Points on a hilly landscape, in no order, each with its height.
A ball rolls from a point to the lowest of its 2 nearest points, and stops where none of them is lower. Distance is the straight distance between rows; heights are no part of it.
Q156: [-48 -42   0  24   5 -33   9  48   5  -4  25  23   2   3  20 -55   2 -37
 -44  16  -9  -5   2 -19 -14  21 -64 -43  61  35  -4   2  -6   7  -9  12
 -11  12 -18  30  30 -13]  (h 500)
Q176: [  9 -36  23   2  35 -29   2 -36  15 -38  56  69  46 -19 -37 -46  10  -4
 -30  59  -3 -55  46  10 -27 -19  10 -48  -2  10  19 -30  -6 -55  -3  67
 -28  28  10 -18 -18 -15]  (h 696)
Q228: [ 27   9  28 -57 -28  21 -46 -61  24  11 -18   9 -17  -8   6 -15 -13  12
 100 -36  50  48   4   3  47 -19 -18  11 -40 -39 -23  33  20  -3  24 -17
  23 -44   5  -9  -9 -15]  (h 340)
Q117: [-34  32  11  48 -24  36   5  13  33 -39  -8  69   2 -14 -29 -19   3 -11
  46  49   4 -41 -27 -29  28 -48   0  61  -5  54  32  42 -14  -9  -5 -11
  -4 -94   0 -29  -1  43]  (h 687)
Q988: [  18  -37  -57   14   38   32   -6    8   55  -28   11   27  -28   44
   -7  -39   45  -33  -40   29    4   67   14    8   29   -8 -105  -22
   33   12   -1  -30  -44   26   -9   -9   12   10   -2   49   23    3]  (h 158)
Q141: [-26 -86  27  21  20 -27  26  15 -63  15   2  28   2 -82 -16 -42  -5 -25
 -11 -42   0 -67  20  60 -23 -26   1 -38 -43   1 -49   9  37   8 -47 -49
 -62  27 -24 -70  15 -18]  (h 704)
Q911: [-50   1  51 -39 -15 -52 -29  27 -12  -1  12  28 -41 -20  32 -44   5 -31
  14 -42   5  14   0 -50 -12  59  50  14  15 -24   0 -20   3 -68   7  70
 -24 -13  33  20  19 -73]  (h 640)
Q690: [ 25 -18   7  10  21  13  12 -12 -19  33  11 -38  24 -15 -22  19 -57   4
  -6   2 -14 -30  -3  55 -48 -38 -13 -43 -21 -23 -36  14  33  19 -28 -46
 -11  44 -45 -35 -23  -2]  (h 382)
Q954: [-23 -44  -2  -7  -8 -50  -6  -5 -19  19  -6 -14  32   8   8 -10 -51 -28
 -69  30  21  -9  23  58 -45 -19 -33 -72  12  13 -14  14  20  27 -24 -42
  13  63 -88 -14  16   2]  (h 629)
Q649: [  4  -6 -47  16  15  27 -23  24  22 -35 -29  32 -20  52  -6 -43  41  -1
 -26  30   9  34   3   6  39  12 -76 -15  51  32 -23  22 -42  49  17 -25
  -3  -7  -3  34  45  24]  (h 316)
Q922: [ 27  37  32 -25   2  15 -14 -23  16  10  29 -12 -17  -7   0   5 -12  24
  65 -35   0  27 -10 -22  12   0  28  15 -22 -48 -18  -2  -6 -32  17  34
  -3 -23  37  12 -20 -17]  (h 311)
Q876: [  -3  -40  -27   -1   22    1   -5   13   58  -19   22   25  -33   40
   22  -59   21  -48  -35   14    5   81   15  -15   17   22 -105  -24
   43    1   15  -42  -26   -5   -9   11   14   14   -2   50   14  -32]  (h 303)
Q907: [ 72  10  -8 -20  37  60   0 -72  39  19  64 -36 -15   6 -18  25 -46  38
  23 -20   0  50 -14  13 -35 -49 -26 -21 -42 -65 -14 -28   8 -30 -10  17
  15  26   0  -5 -27 -29]  (h 528)
Q993: [-67 -94  17  41  12 -22  10  32 -37 -22   6  66 -25 -72 -16 -60  -8 -41
   7 -38  17 -55 -26  19 -15 -49 -15   1 -41   7   0  14  13 -18 -46 -13
 -33 -21 -31 -68  19  -8]  (h 603)
Q868: [-36 -28 -43  26 -20   8   5  29  -1  -5 -61  39 -21 -20  -1  26  46 -22
   8  14   7 -22   5 -26  58 -29   8  82 -17  48  55  -3 -35  10 -14 -31
  36 -56  17   7   6  36]  (h 686)
Q505: [-34 -38  35   5  -5 -39  12  18 -47   8  10   2  22 -44   5 -38 -33  -6
  -4 -35  -8 -56  10  35 -32  -3  14 -45 -15   0 -46  22  34   3 -10 -16
 -49  23 -27 -38  12  -9]  (h 679)
Q168: [ 53   8  11 -21  43   4  19 -36  15  10  59 -37  25  -5 -12  16   6  22
 -22 -14 -10   6   5   9 -53 -16  42 -22 -21 -61   2 -61  12 -40 -20  58
 -28  55  38  19 -26 -40]  (h 467)
Q548: [ 17 -12   0 -34   3 -47  25  13 -33  57 -27 -89   5 -10  38  28   9  10
 -41 -40  20  15  11  32 -21  47  40 -14  -3 -48  -9 -28  52  29 -24 -25
   9  51  11  39   8 -29]  (h 599)
Q274: [ -1   1  -6 -28  -5   0 -33 -11  63 -24  31   8 -36  68  29 -44 -16 -51
 -45  -4  10 100 -11 -33  -3  27 -74 -15  41 -18  34 -55 -26 -48   2  41
  16  20 -10  32   8 -62]  (h 419)
Q321: [-63  23  20  19 -42 -31  -5  40 -31 -14 -11   5   3   9  18  -8 -30  -9
 -11   1  -8 -27 -34 -26 -17  18  11   2  42  44   9  41   4   2  18   0
   5 -28 -30 -18  15  25]  (h 557)
Q570: [ 62 -32 -16   6  37  24  31 -10   1  47   6 -48  11 -23  -9  20  -7   6
 -19   7   1  -4  18  50   0 -17 -33 -36 -14 -25 -30  -4  29  46 -37 -61
   9  46   0  13 -21   3]  (h 429)
Q280: [ 77  10 -31   3  55 103   2 -40  18  30  33 -36 -31  14 -30  43 -22  44
  66 -30  -4  36 -29  12   2 -40 -49  28 -54 -42 -34   3   2  20 -25 -20
  27 -15  12 -18 -18   3]  (h 606)
Q435: [  3  12  57  -5 -31  -1   3 -20 -49  16  -3 -13  22 -23 -31  24 -71   8
  60 -44  -6 -44  -8  42 -29 -34  56  -5 -56 -18 -48  45  48   7  -4 -43
 -32 -21 -46 -94 -23  -8]  (h 254)
Q740: [-13  86  -8  28 -36  24  -7  27  -7 -18 -24 -29   2  45  -4  57 -20  20
  18   7 -37  13 -43 -40  -6  19  31  50  23  32  17  28 -13  20  25  -3
  12 -32 -27 -30   8  40]  (h 584)
Q666: [-35 -62 -12  26  17 -57  12  22 -16   3  26   0  27   4  13 -40 -11 -35
 -76  34   0 -16  26  25 -49   0 -48 -79  47  33  -3  -2   7  17 -15 -16
  -2  46 -53  11  31   2]  (h 572)
Q120: [  4  50 -36  11 -13  30 -35 -14  43 -54 -21  57  -8  70 -16  10  50   8
 -21  60  -9  -1  -7 -48  27  -9 -19  42  36  41  53  -1 -56 -22  11  38
  14 -22  16   4   9  26]  (h 262)
Q386: [  6  58 -17  16  -9  48 -14  14  14 -16   1 -18   0  49 -11  32  -6  20
  13  10 -25  26 -41 -27   0   4 -18  31  18   1   0  23 -24  10  16  11
   7 -14 -12 -10   5  28]  (h 617)
Q472: [  6 -30   4  -7  20   7   0  -4 -17  17   8 -10  -5 -18  -8  16 -30 -14
 -20 -43  -1  19  -9  21 -53 -41  11  -1 -50 -61  -2 -30   4 -47 -48  18
 -10  35 -29 -41  -4 -38]  (h 465)
Q350: [-42 -43  -3  67  20   0  17  27 -16 -21  30  23  18 -23 -29   0 -40 -26
 -27  10 -24 -48 -49   3 -46 -68 -18  -5  -1  12  28  10 -10 -20 -35   6
 -11   1 -36 -57  -3  22]  (h 497)
Q137: [ 36  41 -30 -11  13  42   8   4  17  24  18 -77 -19  56  20  45 -23  18
 -43 -10  -2  73 -36   5 -41  18 -47 -22  25 -34  -6 -17   0  31 -11  -1
  15  57 -20  35   7  -5]  (h 406)
Q91: [ -8 -33 -12 -16  14   9 -18  -8  30   8 -16  35 -38 -28  -4   8  48 -32
  42 -31  10  34   7 -27  49  -6  10  60 -37 -47  36 -56 -20 -52 -15  45
  31 -36  56  39 -26 -31]  (h 204)
Q483: [-27 -13 -38  56  -1  34  38  51  -6 -12 -31  32 -16 -47 -17  27  30  -3
  30   5 -17 -34  -8 -18  54 -20  19  77 -14  44  21  11 -32  32 -12 -34
   4 -73  29   3  -3  42]  (h 726)
Q32: [ -3 -63  -6  -3  17 -44   2 -15 -20  -1  18   4  28   0   3 -29 -29 -24
 -91  14  19   3  32  60 -73 -23 -28 -76  -8  -6  -8 -42  23 -14 -40  -9
 -20  89 -79 -41  23 -31]  (h 674)
Q885: [-78  33  20  38 -47 -24   5  32 -20 -32 -14  53  -5  -3  15 -26  -9 -14
  -6  36  11 -57 -31 -38  16  11  12   7  55  83  24  57   9   4  23  -5
   6 -63 -25 -13  20  30]  (h 598)
Q875: [ 51  53  -7 -35   1  25 -20 -55  17 -17   3 -12  -7  34   8  21  39  70
  17  10  12  35   8 -12  38  30  19  10   5 -15 -12  -2 -12  10  56  25
   8  14  45  32  11  16]  (h 235)
Q700: [ 85 -26 -52   6  70 100   5 -42  14  16  -1 -11 -29  -3 -36  31  25  32
  42  -1  18  24  -8  31  41 -39 -60  18 -40 -20 -34   4 -12  54 -19 -52
  28 -12  33  -1 -11  18]  (h 662)
Q544: [  1   4 -32  -5 -16  -5 -19  -8  15   2 -30  -6   3  45   5  45  17 -14
 -49  22   5  27  -9 -18  -1  -1 -17  18  10   6  61 -22 -36 -18  -5   8
  51  22 -21  15   1   9]  (h 546)
Q716: [ 29   2   8 -12  10  12  11 -12  -8  33  -2 -28  -3 -25  -7  35   1  17
  28 -35  -1  16  -1  -1  11  -6  31  24 -41 -40 -12  -9   3 -15  -4   6
  15  -8  26   7 -27  -8]  (h 358)
Q474: [-19  40   7   6 -17 -17  13  39 -27  -2  -8 -21  16  11  28 -10   2  17
   5  13 -23 -28  11  -4  18  60  11 -24  43  45 -37  49  13  48  39 -16
 -28  -3   9  25   9  31]  (h 550)
Q782: [ 34  29 -51  16  18  53   7  19 -11  20 -30 -74 -22  48   6  71   7  27
 -25 -14 -10  48 -33   9 -14  15 -23  16  13 -19 -14  -1  -5  56 -14 -26
  24  30  -3  30  11  24]  (h 338)
Q81: [ 22  56 -22 -31 -21   3 -34 -25   8 -27 -35   4 -12  61  12   7  49  52
 -16  37  10  26  15 -11  40  34   2  -3  35  25   3  13 -21  25  59   1
  11  17  22  23  28  28]  (h 185)
Q752: [ 50  42 -19  30  38  79  10  21  20 -21  45 -24   0  33 -15 -15 -13  43
  27  12 -45   0 -22  12 -12  -6 -56 -31  27  11 -69  33  -1  50  21 -12
 -41  14   7  10  -9  37]  (h 757)
Q438: [-39  39  -6  22 -45   0   8  36 -26 -15 -40  -2   5  17  17  11  -3   9
  13   7 -14 -22 -13 -11  32  26   5  15  35  57 -13  54  -4  51  31 -46
  -5 -36 -21  -8  18  52]  (h 504)
Q332: [ 44  15  19  28  21  14  25 -20 -45  17   0 -35  39 -34 -37  60 -48  18
  11  -4 -29 -51  -9  39 -47 -37  74   4 -50 -23 -12  -7  37   8 -18 -31
 -16  22 -22 -67 -54  17]  (h 324)
Q492: [-11   3 -36  13 -20  -2  -2  21 -14  12 -49 -18   0  17   5  67  12  -9
 -22  -3  -8  14 -22 -20  11   1  13  53  -2  11  54  -8 -26   3 -10 -14
  45  -5  -9   1   5  30]  (h 593)
Q109: [-11  24  15 -20 -46 -14 -45 -15  21 -13 -30  35  11  31  14 -30 -12 -16
   7  25  37  14   1  -7  18 -14 -38  -3  13  22  20  37  -5 -21  19 -11
  35 -22 -29 -11  13  18]  (h 608)
Q755: [ 45  23  16  17  15   4  45  -1 -49  28 -17 -66  34 -37  -6  67 -26  34
   2 -18 -22 -50   9  37 -21   4  92   0 -30 -26 -14 -16  55  28 -17 -44
 -13  17   1 -33 -50  19]  (h 353)
Q45: [ 21  63  25 -14 -22   3  -2  -4 -13   3   7 -43  21  29  14   9 -28  43
  23   3 -22  -4  -4  16  -2  34   6 -37  15  11 -50  49  28  44  48 -17
 -20  17  -9   2  -8  31]  (h 589)
Q496: [  1 -29  -7  21  13  30  -2   2   7   7  10   2   4 -11 -34  20 -39 -25
  -1 -20 -10   9 -33   7 -37 -64 -14  27 -42 -41  18 -12 -21 -50 -42  15
  14   1 -25 -42 -14 -10]  (h 517)
Q140: [ -2 -17 -18  19   0  39 -11   4  28 -16 -33  52  -7 -20 -20 -36  21 -28
  48  31  30 -11   6  10  54 -35 -62  27  -6  35 -11  55 -24  37  -3 -49
   5 -56   2  -7   9  33]  (h 616)
Q715: [ 27 -32 -10 -27  11  12 -11 -24  26  14 -21  25 -11 -33  -8 -28  33   2
  47   6  28  15  36  20  62  -6 -32   0 -23  -5 -14   1  -3  18  10 -19
  18 -16  35  23 -18  -1]  (h 483)
Q551: [ 10  -1 -17 -15 -22 -21  -7 -12 -10  21 -44 -19  15  19  12  20  13   9
 -20  32  22  -1  31  33  34  13 -16 -24   5  25  -7  27  -1  46  15 -56
  26  23 -24  14   8  37]  (h 427)
Q546: [-20  73 -29  22 -49  30  -9  33 -12 -26 -65 -10 -13  57  -4  36   6  28
  27  11 -17   8 -29 -23  24   8  18  61  23  46  -2  44  -9  49  29 -46
  14 -52 -29 -39  31  49]  (h 551)
Q431: [ 33  55  39   0   6   6   9  -5  -1   5  56 -44  40   7   3 -20 -60  39
  20   8 -46 -34  -5  25 -48   5   0 -65  20   2 -61  29  34  22  36   0
 -52  40 -11  -5 -33  17]  (h 624)
Q311: [-16   8  42 -14   2 -34  -9   7  17 -28  51  44  23  -7  11 -70 -16  -3
 -10  32  -6 -30  23 -17 -22  26   5 -56  39  23 -17  11  10 -32  25  58
 -31   8   5  16   7 -27]  (h 749)
Q240: [ 26 -35  29 -58   1  -4 -32 -56  18  17 -13  24 -13 -46  -5 -30   2  -2
  80 -35  44  28  37  20  50 -16  -6 -15 -47 -46 -22  -2  26 -12  14  -8
  15 -21  35   5 -24 -38]  (h 409)
Q780: [ 31  -7 -31  -2  17  56  -7 -18  26 -14 -30  47 -13 -21 -33  -7  45  13
  56  30  16  -6  22   7  68 -32 -25  37 -25  21  -3  23 -30  29  10 -31
   9 -42  36  -1  -8  39]  (h 552)
Q266: [-18 -22   4  54  20  12  14  23 -29   0  22 -20  25 -24 -26   3 -62 -16
 -31   7 -31 -45 -39  33 -80 -60 -15 -30  -6   2  -7  13  19   7 -35 -20
 -26  35 -69 -66 -12  20]  (h 442)
Q871: [-63  11 -11  32 -32 -26   8  28 -17 -18 -13  26 -16   0  19  47  15 -15
 -28  11 -20 -38 -21 -70   7  30  60  54  26  47  70 -16 -28 -33  -2  36
  26 -39  10   0   1  -1]  (h 669)
Q797: [ 34  27  12   3   4 -24  41   8 -31  18 -12 -58  38 -26  13  46   1  39
  -1 -13 -22 -38  23  19   2  36  83  -2 -10  -8 -15  -7  38  32  13 -17
 -17   9  24  15 -35  22]  (h 386)
Q495: [ 32   0  -3 -22  22 -17   0 -41  63 -40  60  21  36  52  -8 -33   4  -7
 -57  64  -1  24  30  -5 -19   6 -44 -53  25   9  34 -46 -23 -33  20  56
   1  48   0  34  -4 -23]  (h 622)
Q118: [-14 -10   1  34 -10  28  12 -11  15 -27  -6  67  10 -59 -48  -8  -5 -21
  45  50   6 -59   0  -8  37 -73  16  65 -43  42  44  24 -16  -8 -13 -33
   9 -85  10 -50 -21  35]  (h 727)
Q371: [-46  12  51 -14 -27  -7   0  43 -21  20   4  -2 -27 -43  20 -36 -37  -9
  70 -82  -8  -7 -18 -13  -2  16  33   7  -1 -31 -46  32  21 -21   6   8
 -40 -46   5  -9   1 -29]  (h 583)
Q100: [-38 -74   4   6 -16 -51   1   4 -30  12 -38  25   7 -38  -2 -12   0 -39
  -9  -7  31 -36  19  29  13 -27   2   1 -25  13  11   9   4  -1 -17 -36
  21 -10 -26 -20   6   8]  (h 709)
Q602: [ 30  20 -37  26  20  66  -3   7  28 -12   5  -9  -3  45 -24  26  -9  12
  -6  25 -13  29 -26   8  -4 -27 -63   6   6   1  -3  19 -30  24  -1 -13
  21   7 -20  -1   3  39]  (h 663)
Q608: [-49  -9  31  -9 -31 -34  23  50 -44  33 -31 -26 -19 -49  33   8 -10  -5
  35 -72  -6  -9  -3  -8  19  38  59  29  -9 -20 -32  15  21  -1   4 -15
 -13 -40  20  10   6 -17]  (h 548)
Q510: [ 40 -11  25 -46  38 -39  16 -36  23   9  62 -24  19 -12   8 -30  26  19
 -18 -15  -4  18  28   1 -34  27  34 -23  -7 -46 -12 -65  20 -27   0  60
 -31  51  51  49  -3 -64]  (h 499)
Q427: [-34   6  32 -19  -5 -13 -11  37   8  14  14   8 -33 -22  26 -40 -13 -17
  34 -45 -15  25 -16 -37  -3  29   6   5  18 -27 -15  -2   2 -39   4  50
 -19 -19  31  19   9 -47]  (h 618)
Q925: [-54 -69   2  64  32   3  27  46 -22 -14  36  32 -11 -54 -23 -19  -9 -35
 -18 -25 -27 -52 -40  -6 -33 -52  -5   8 -14   1  14  -7  -6 -28 -48  28
 -32 -13 -10 -37  -2  -5]  (h 547)
Q918: [-10  26  39   8  -4 -20  13  14 -30  -2  25 -16  37 -15  -3  -6 -49  18
  16 -10 -31 -43  -5  14 -42   1  47 -35   0   2 -34  24  29  -4  18  11
 -43  13 -15 -32 -16   9]  (h 653)
Q761: [-58 -27   8   6 -14 -55 -10  30 -35  -2   1   1  -4   6  25  -3   0 -33
 -49 -31  -6  -1 -19 -38 -41  38  28   3  17  -2  33 -24   0 -42 -10  41
   1  14  -6  -5  21 -41]  (h 723)
Q963: [ 33 -13  -3  -2  44 -19  18 -40  38 -24  65  25  56  11 -31 -13  23  -1
 -57  62 -13 -24  40  -5 -36  -5   2 -46  10   5  33 -52 -17 -33   3  69
 -15  50  26  23 -25 -17]  (h 666)
Q633: [ 24  10 -43  -3   6  19  14  20 -17  34 -47 -62 -21  12  22  57  36  23
 -11 -32   8  42 -11   9  28  34   0  31  -6 -26 -11  -5  -5  41  -3 -29
  35  17  26  38   5  18]  (h 271)
Q421: [-10 -11 -33   1  11  33 -16  10  43 -18 -36  60 -44 -14  -9   7  72 -23
  38   2   1  14   7 -35  65  -9  -4  77 -16   9  48 -33 -42 -29  -9  32
  20 -53  59  40 -15   1]  (h 88)
Q512: [ -8 -51  14 -51  -4 -46 -14   2 -11  38 -21 -17 -31 -20  34 -24   8 -18
  12 -62  28  54  21  14   6  25   3  -1 -31 -60 -19 -40  27 -25  -1   9
  10  19  20  26   4 -60]  (h 458)
Q456: [ -6  57 -53  31  -4  25 -10  12   9 -48 -20   4   5  75  -8  64  34  21
 -50  49 -41  -4 -26 -45  -1  15  12  33  47  49  54  -9 -45   7  10  23
   9   4   2   2   7  43]  (h 193)
Q640: [ -3  -2  38   4  21 -17   4 -13  22 -34  60  57  46 -15 -23 -67 -26   5
 -13  59 -16 -59  21   6 -29 -13 -11 -69  22  32 -14  15   4 -22  16  37
 -36  20  -7 -15 -15   1]  (h 725)
Q874: [-49  56  15  50 -41  27  16  23  -2 -38 -10  52  10  -9 -11 -22 -14  -1
  47  43  -8 -60 -24 -14  29  -8  18  36  27  79   6  65  14  39  25 -28
 -23 -95 -20 -25   9  56]  (h 643)
Q729: [  0  15 -21   7  -6  27 -28  -9  49 -28 -16  58 -16  29 -11  -6  44 -14
   8  32   9  10  -5 -35  41 -16 -24  44   1  17  48  -3 -44 -34   0  33
  23 -40  25  14  -7  14]  (h 197)
Q424: [ 14   3 -43  16  16  52  11  18  19  25  15 -53 -13  42  -2  26 -47 -16
 -47  11  -8  52 -28  31 -44 -27 -82 -35  19 -14 -16   1 -10  31 -40 -37
  21  49 -61  18   7  10]  (h 492)
Q824: [-66 -55   0   6   2 -63  -8  35 -39  -4  20  -3 -16  12  34 -16  29 -55
 -79 -48   6  15 -14 -39 -76  49  10   0  24 -12  36 -66   6 -41 -30  55
 -25  49  -7   4  35 -86]  (h 746)
Q127: [ 62  26 -16 -24  23  79 -25 -66  28  31  18 -35 -30  37 -16  60 -39  44
  50 -24  16  63 -37   6  -8 -37 -24  33 -57 -65 -11  -6  -2 -14 -12   5
  44  -8  -9 -12 -17  -2]  (h 568)
Q710: [-30  44  50 -36 -74 -32 -24 -19 -15   0 -29  11  16   4  13 -12 -30   6
  51 -10  25  -6  -1 -10  19   8  46   7   1  12 -10  58  17 -18  35  -7
   2 -52 -21 -28   6   2]  (h 201)
Q389: [  8  14  29 -50  15 -49   7  -7  14  11  43 -23  -4  -4  25 -34  29   9
  -8 -14  -7  26  23 -28 -18  68  36 -11  16 -22  -6 -44  11 -20  20  62
 -25  37  54  67   9 -63]  (h 524)
Q203: [-42 -33  28 -46 -32 -52 -22  24 -29  34 -49  -8 -41 -34  43 -20  10 -32
  36 -70  27  39  12 -13  32  49  34  30 -17 -34  -3  -8  18 -25   7   3
  14 -32  26  22   7 -45]  (h 503)
Q814: [ -55 -112    3   33   14  -40    6   19  -41   13  -12   41   -6  -58
   -7  -48   -5  -50  -24  -16   26  -38   10   52   -8  -46  -35  -26
  -33   10  -11    8   12   11  -48  -47   -8   13  -45  -44   25   -2]  (h 660)
Q956: [-17  61  46 -23 -17 -22 -18  15  11 -26  44  24   8  22  20 -45 -15  11
   1  35 -12 -20   1 -42 -14  58  23 -35  58  32  -6  29  -2 -28  49  64
 -29   3  21  29   9 -14]  (h 768)
Q69: [  9  -9 -29 -14 -17 -28 -17 -32   5   2 -36   1  28  35  -3  25  22  -2
 -60  67  26   2  33  19  12 -13 -21 -24   4  32  48  -5 -23   1   6 -22
  54  41 -33  10   3  34]  (h 490)
Q537: [  32   27   45    2   -7    9    6  -33  -57   15    5  -29   19  -26
  -39   49  -60   25   42  -43  -17  -42   -9   44  -47  -26   94    2
  -71  -43  -36   -3   48  -13  -13  -28  -36    3  -34 -102  -33   -1]  (h 293)
Q292: [-43  10 -41  35 -37  -1   3  23  -1 -14 -42  20 -23  18   5  57  28 -16
 -22   7 -18  -9 -28 -60  29   0  29  81  14  42  81 -15 -39 -17 -14   0
  41 -40   5  -6   6  24]  (h 638)
Q377: [-32   2 -15  23  -4  -2  -8  37  12 -24  -6  41  -6  23  14 -38  24 -15
 -23  40  -4 -13   2 -17  26  28 -55 -16  59  57   4  33 -28  27   9  -3
   0 -16  -4  29  31  34]  (h 410)
Q436: [-29  25  74 -24 -63 -22 -18 -25 -31  -4  -5  18  18 -19  -6 -18 -58  -3
  73 -40  22 -25  -3  17  -2 -19  57  -6 -32 -13 -40  59  39 -15  14 -13
 -35 -53 -33 -72  -3  -9]  (h 274)
Q160: [ 58 -14 -51   0  33  70   2 -29   0   7 -43  -1 -29 -20 -27  35  49  38
  58  -9  18  10   6  19  71 -27 -13  60 -48  -5 -20  11 -15  50   2 -52
  20 -39  44   1  -9  23]  (h 604)
Q822: [-36 -66 -25   8  20 -55  18  37 -26  30   0 -41   0   5  37   5  41 -53
 -89 -31  10  30   0 -11 -64  33  -7   4  28 -27  36 -77   8  -7 -48  17
  -5  53   5  40  27 -67]  (h 775)
Q519: [ 37 -10 -26  -7  21  -4  25  -5  -1  27 -12 -51   7   4  10  21  27  19
 -33   8   7  15  15  34  10  25 -19 -26   2 -12 -18  -7  11  53  -5 -32
  13  42  15  46   3  14]  (h 351)
Q648: [-24   1   1 -15 -59 -35 -23 -16   0 -14 -49  43  13   5  11 -20  29  -3
   0  44  33 -27  40  -9  41  -4   2  -2  17  58  36  29  -7  -2  26 -20
  28 -27  -3   2   8  30]  (h 553)
Q972: [ 32   3 -39  42  41  60  18  27  26 -12  34 -17   5  27 -20  -4  -6   2
 -16  25 -35   6 -18  13 -16 -15 -73 -29  31  12 -26  13 -25  37 -13 -13
 -20  26  -7  18  -1  33]  (h 712)
Q56: [ -1  39   3   5 -35  26 -25 -10  20 -18 -27  29   9  27 -15 -16 -11  -7
  38  30  25  -1 -12   2  32 -32 -42  17   2  29   3  61 -16  20  13 -33
  21 -43 -29 -28  14  38]  (h 661)
Q712: [-65 -16   1  20 -16 -30  -6  31 -14  -9  -3  34 -25   3  18  -1  20 -39
 -29   8  -4 -21 -14 -63   1  33  11  25  44  32  54  -8 -24 -36  -3  49
  12 -22  10  11  14 -18]  (h 694)
Q87: [ 37   5  38 -66   1 -36   1 -37 -15  51   0 -77  -9  -9  44   7   2  44
  -1 -59  33  31  20  27   5  48  40 -16 -19 -63 -36 -20  56  17  19  -9
   6  49  30  40   5 -47]  (h 569)
Q331: [ 22  -4 -19  16   3 -32  54  16 -31  19 -33 -36  26 -44   7  56  39  24
 -27  11 -11 -54  41  20  33  30  74  13  -6  23  14 -22  17  39  -6 -43
  11  -1  39  23 -22  34]  (h 423)
Q750: [ 12  51  47 -53 -69   7 -43 -56   0  12 -23  -2  -1   7   9  -5 -18  25
  94 -21  43  30   3  -4  49   1  20   9 -16 -14 -26  56  27   2  37 -13
  11 -55  -7 -18  -4   0]  (h 275)
Q471: [ 25 -29   3 -30  14  -9   2 -12   1  36   2 -31 -12 -16  13  17   3  -6
  -2 -45  15  44   7   7 -15  -1  17   6 -38 -68   6 -46   4 -30 -23  23
  15  24  24  17  -8 -45]  (h 411)
Q507: [-11   3  -1  -5   1 -36  22  34 -40  37 -22 -77  15  -5  24  45 -10  -5
 -52 -35  -5  12 -15   8 -48  30  45  -6  10 -38   8 -26  26  11 -28   2
   4  46 -11  17   8 -16]  (h 625)
Q852: [-41 -25  38 -23   7 -49   1  28 -30   5   9  19 -26 -48  18 -25  22 -12
   2 -75  -7  -2  10 -24 -30  44  70  17 -32 -44  -8 -46  16 -61 -19  64
 -49   3  30  -2  21 -63]  (h 659)
Q894: [ 70  25  14 -11  39  38   0 -57  12  13  62 -47  14  -2 -32  39 -30  36
  14 -20 -17  14 -15  15 -56 -43  40 -17 -40 -73  -8 -49   7 -48 -18  40
  -9  39  14 -18 -38 -23]  (h 496)
Q67: [ 48  68  23 -30  19  22  -9 -53  20  -3  49 -20 -11   4   3  25  24  67
  49 -15  -9  18   5 -23  26  29  49   7 -11 -39 -23 -15  -7 -12  41  49
 -15   0  66  42 -20   7]  (h 272)
Q232: [  0 -32  13 -27   9 -24 -19 -23  63 -41  47  32 -22  38  19 -89 -36 -51
 -39   5  22  66  21  -5 -20 -12 -80 -53  25 -12   6 -48 -10 -61   2  42
   2  23 -31   3   3 -66]  (h 501)
Q604: [ 12 -43  -8  -6   4 -36  31 -10 -16  21 -30   8  24 -46  -5   9  52   4
  -9  28  13 -41  60  16  48  10  31   3 -16  21  13 -17   6  13   5 -21
  10  -4  34  23 -22  16]  (h 462)
Q592: [-11 -15 -24  58   9  41  39  14   2 -15  -5  39  14 -64 -49  18  12  -9
  42  39 -20 -70   4   3  43 -50  21  64 -35  59  31  19 -25  37  -6 -54
   3 -71  12 -34 -19  52]  (h 758)
Q542: [  3  66 -29   1 -18  -4 -22   0   3 -39 -27   5   4  68   5  17  39  32
 -44  58 -15   0   3 -37  13  53  10  -8  63  55  24  12 -31  18  45  16
   3  14  11  12  26  34]  (h 132)
Q679: [ 34   4   3 -24  23   9   2 -29  78 -36  75   5   4  51  -1 -54 -32 -11
 -38  27  -5  56   9  -7 -28 -14 -70 -63  30 -13   4 -38 -23 -35   8  50
  -9  38 -16  18  -4 -34]  (h 570)
Q515: [ -9 -18  -9 -15  -8 -26   1  -5  12  -4 -26  51  13 -31   3 -31  53   0
  14  53  16 -42  60   5  60  19   0 -14  14  49   5  12  -4  18  26  -7
   3 -20  31  35  -2  26]  (h 506)
Q530: [ 20  31  41 -66  -6 -47  -4 -14  -6  32  17 -63  -7   3  43 -14   5  25
   7 -47   9  40   7 -11 -10  66  41 -21   5 -44 -26 -24  24  -8  37  26
  -3  47  36  49  13 -50]  (h 549)

Where does a ball stop that starts at each point below?
Q752 | Q438
Q548 | Q168
Q852 | Q542
Q954 | Q988
Q505 | Q438
Q972 | Q438
Q648 | Q435
Q495 | Q988
Q141 | Q690
Q32 | Q988
Q496 | Q542
Q911 | Q542
Q118 | Q438

Call two points neighbours if one is among the 2 nearest of the other. Go from one point of each pair to the other, from neighbour to neighbour, staying as low as possible. Name the highest point that can't be avoided.
Q690 and Q421 | Q496
Q435 and Q710 | Q436
Q690 and Q633 | Q570
Q542 and Q421 | Q120
